Each row is a point on a landscape with many valleys, with its height.
A ball rolls from a point to the lowest of its 4 nearest points, and stops where none of them is lower. Distance is the straight distance between rows; heights are no part of it.
nida height 26.0: [142  58 145 135 135 157  74 151]
lelu height 20.9: [103  83 130 105 146 130 128 185]
ven height 17.6: [103  84 114 109 167 118 123 185]
Zug height 32.6: [118  96 110 111 151 155  75 181]
zifen height 27.4: [147 165  98 127 152 103 100  70]
pitev height 30.1: [141  78 176 148  87 138 152 129]
Fuva height 20.5: [122 156  94  99 141 153  89 152]
zevo height 32.9: [120  66 146 124 128 136  90 177]
bizu height 34.3: [157  22 128 127 143 150 100 114]
fuvul height 32.2: [117 138 134 113 115 148 134 153]
Ramuk height 24.3: [ 92 134 122 117 129 109 204 149]
tudag height 39.3: [105 166 154 120  77 131 173 156]
luzi height 17.1: [103 100 113 127 155  83 184 136]
toz height 18.2: [116 122  97 117 160 130 129 154]
vemu height 50.3: [144 175 145 166 122  83 133  75]
lud height 24.1: [139 116 131 183 157  67 157 110]
tav height 22.9: [135 165  85 104 160 127 104 112]
fel height 10.7: [145  53 155 139 119 153 105 139]
kap height 13.0: [126 125  93 139 179  90 142 109]
gudi height 21.4: [150 150  98 147 167 101 105  87]
dera height 37.7: [140 145 141 180 141  79 140 102]
Gezor height 34.0: [140  83 162 146  94 150 113 123]
mol height 32.1: [147 166 118 158 138  93 115  78]
nelor height 23.9: [119 136 129 113 120 160  80 161]
tane height 43.2: [128 189 108 108 127 137 126 118]
rore height 23.1: [145  61 172 144 109 144 116 136]
visu height 32.5: [115 170  99 101 142 132 118 132]
maza height 80.4: [129 211 116 127  99 108 184  80]
zad height 22.7: [160 144 150 124  88 177  67 114]
rivo height 40.9: [112 143 145 122  95 144 139 149]
mev height 33.8: [175  91 115 126 123 174  73  78]
gis height 47.0: [116 205 108 105 111 146 132 112]
vufu height 71.1: [145 158 137 156 130  80 170  78]
Zatuv height 30.5: [116 175 120 109 108 153 120 143]
Deki height 15.5: [107 102  96 114 183 103 137 145]
lekur height 31.9: [132  87 150 140 114 151  93 159]
zot height 59.4: [120 200 130 108  96 140 166 117]
mut height 48.0: [153 182 115 145 137  97 143  76]
bota height 30.0: [116 147 115 131 136  90 188 108]
Fepul height 8.2: [137 166 111  95 121 172  68 158]
Sulu height 37.3: [108 175 144 125  88 135 185 138]
Kunar height 16.0: [121 134  80 118 188 109 123 114]
tidok height 15.0: [168 121 131 133  92 179  54 100]
levo height 27.3: [ 97 151 144 120 101 118 201 140]
Dok height 21.3: [116 146 131 136 132  88 209 113]
Lav height 31.1: [105  93 194 136  76 129 163 154]
Togi height 18.1: [125 145  75 100 169 131 105 130]
mef height 30.3: [122  74 164 133 109 133 131 158]
Vadid height 33.1: [125  87 132 122 135 156  86 181]
giko height 21.9: [124 154  99 112 166 104 135 115]
Sase height 13.8: [ 97  97 105 110 173 111 153 152]
Bufu height 27.0: [165 111 139 133 112 169  43 114]
Sig height 17.7: [130 140 105  94 133 161  68 164]
Liku height 33.9: [152  93 135 127 119 159  61 139]
bem height 38.2: [136 108 166 136  92 154 124 134]
Tezem height 47.5: [159  80 129 132 118 168 102  84]
poviv height 19.7: [112  88 135 162 165  59 183 100]
motud height 26.2: [ 97 101 144 109 126 134 145 175]
tesen height 22.3: [130 164  69  93 165 149  68 135]
Mele height 18.5: [120 117 129 145 138  61 203 103]
Lagaz height 44.6: [165  70 122 129 130 169  90  81]
fubod height 31.4: [148 130 158 183 146  72 144 106]
Vobid height 21.2: [110 135 110 123 147  99 181 125]
das height 53.3: [111 165 158 120  78 148 155 135]
Viset height 10.6: [140 127 146 127 112 161  86 145]
zat height 57.5: [149  52 141 137 114 155 143  83]
Pabi height 17.9: [143 135 109 160 169  90 124  97]
dut height 30.9: [102 138 151 126  83 130 180 155]
puli height 64.5: [124 179 117 124 119 113 181  96]
rel height 58.9: [119 170 114 107 122 136 157 114]
puga height 23.4: [140 126 129 162 157  84 137  98]
kefe height 53.7: [147 168 158 192 133  75  96 109]
lelom height 25.0: [ 89 130 124 110 122 110 179 160]
gir height 38.1: [117 162  94 122 144 121 149 114]
nek height 49.9: [136 149 161 131  76 159 109 136]
gubed height 7.6: [117 148 118 107 126 151 102 163]
meki height 27.6: [112 105 123 113 139 146 112 177]
Fote height 29.8: [104 122 158 113 105 132 158 162]
Lete height 39.8: [154 110 165 141  91 163 100 122]

Call two points neighbours if one is among the 4 nearest of the other. Go from one point of each pair to the other, from neighbour to neighbour, staying as low as possible. Name the highest point that can't be avoided.
Viset and Sase -> nelor
fel and Viset -> Lav
tidok and Viset -> zad
gubed and Sase -> tesen

Where does a ball stop that starts at each point below?
rel -> kap
Tezem -> tidok
tesen -> gubed
gis -> gubed
Lagaz -> tidok
bem -> fel
Vobid -> Sase
tav -> kap
zevo -> fel
vemu -> kap
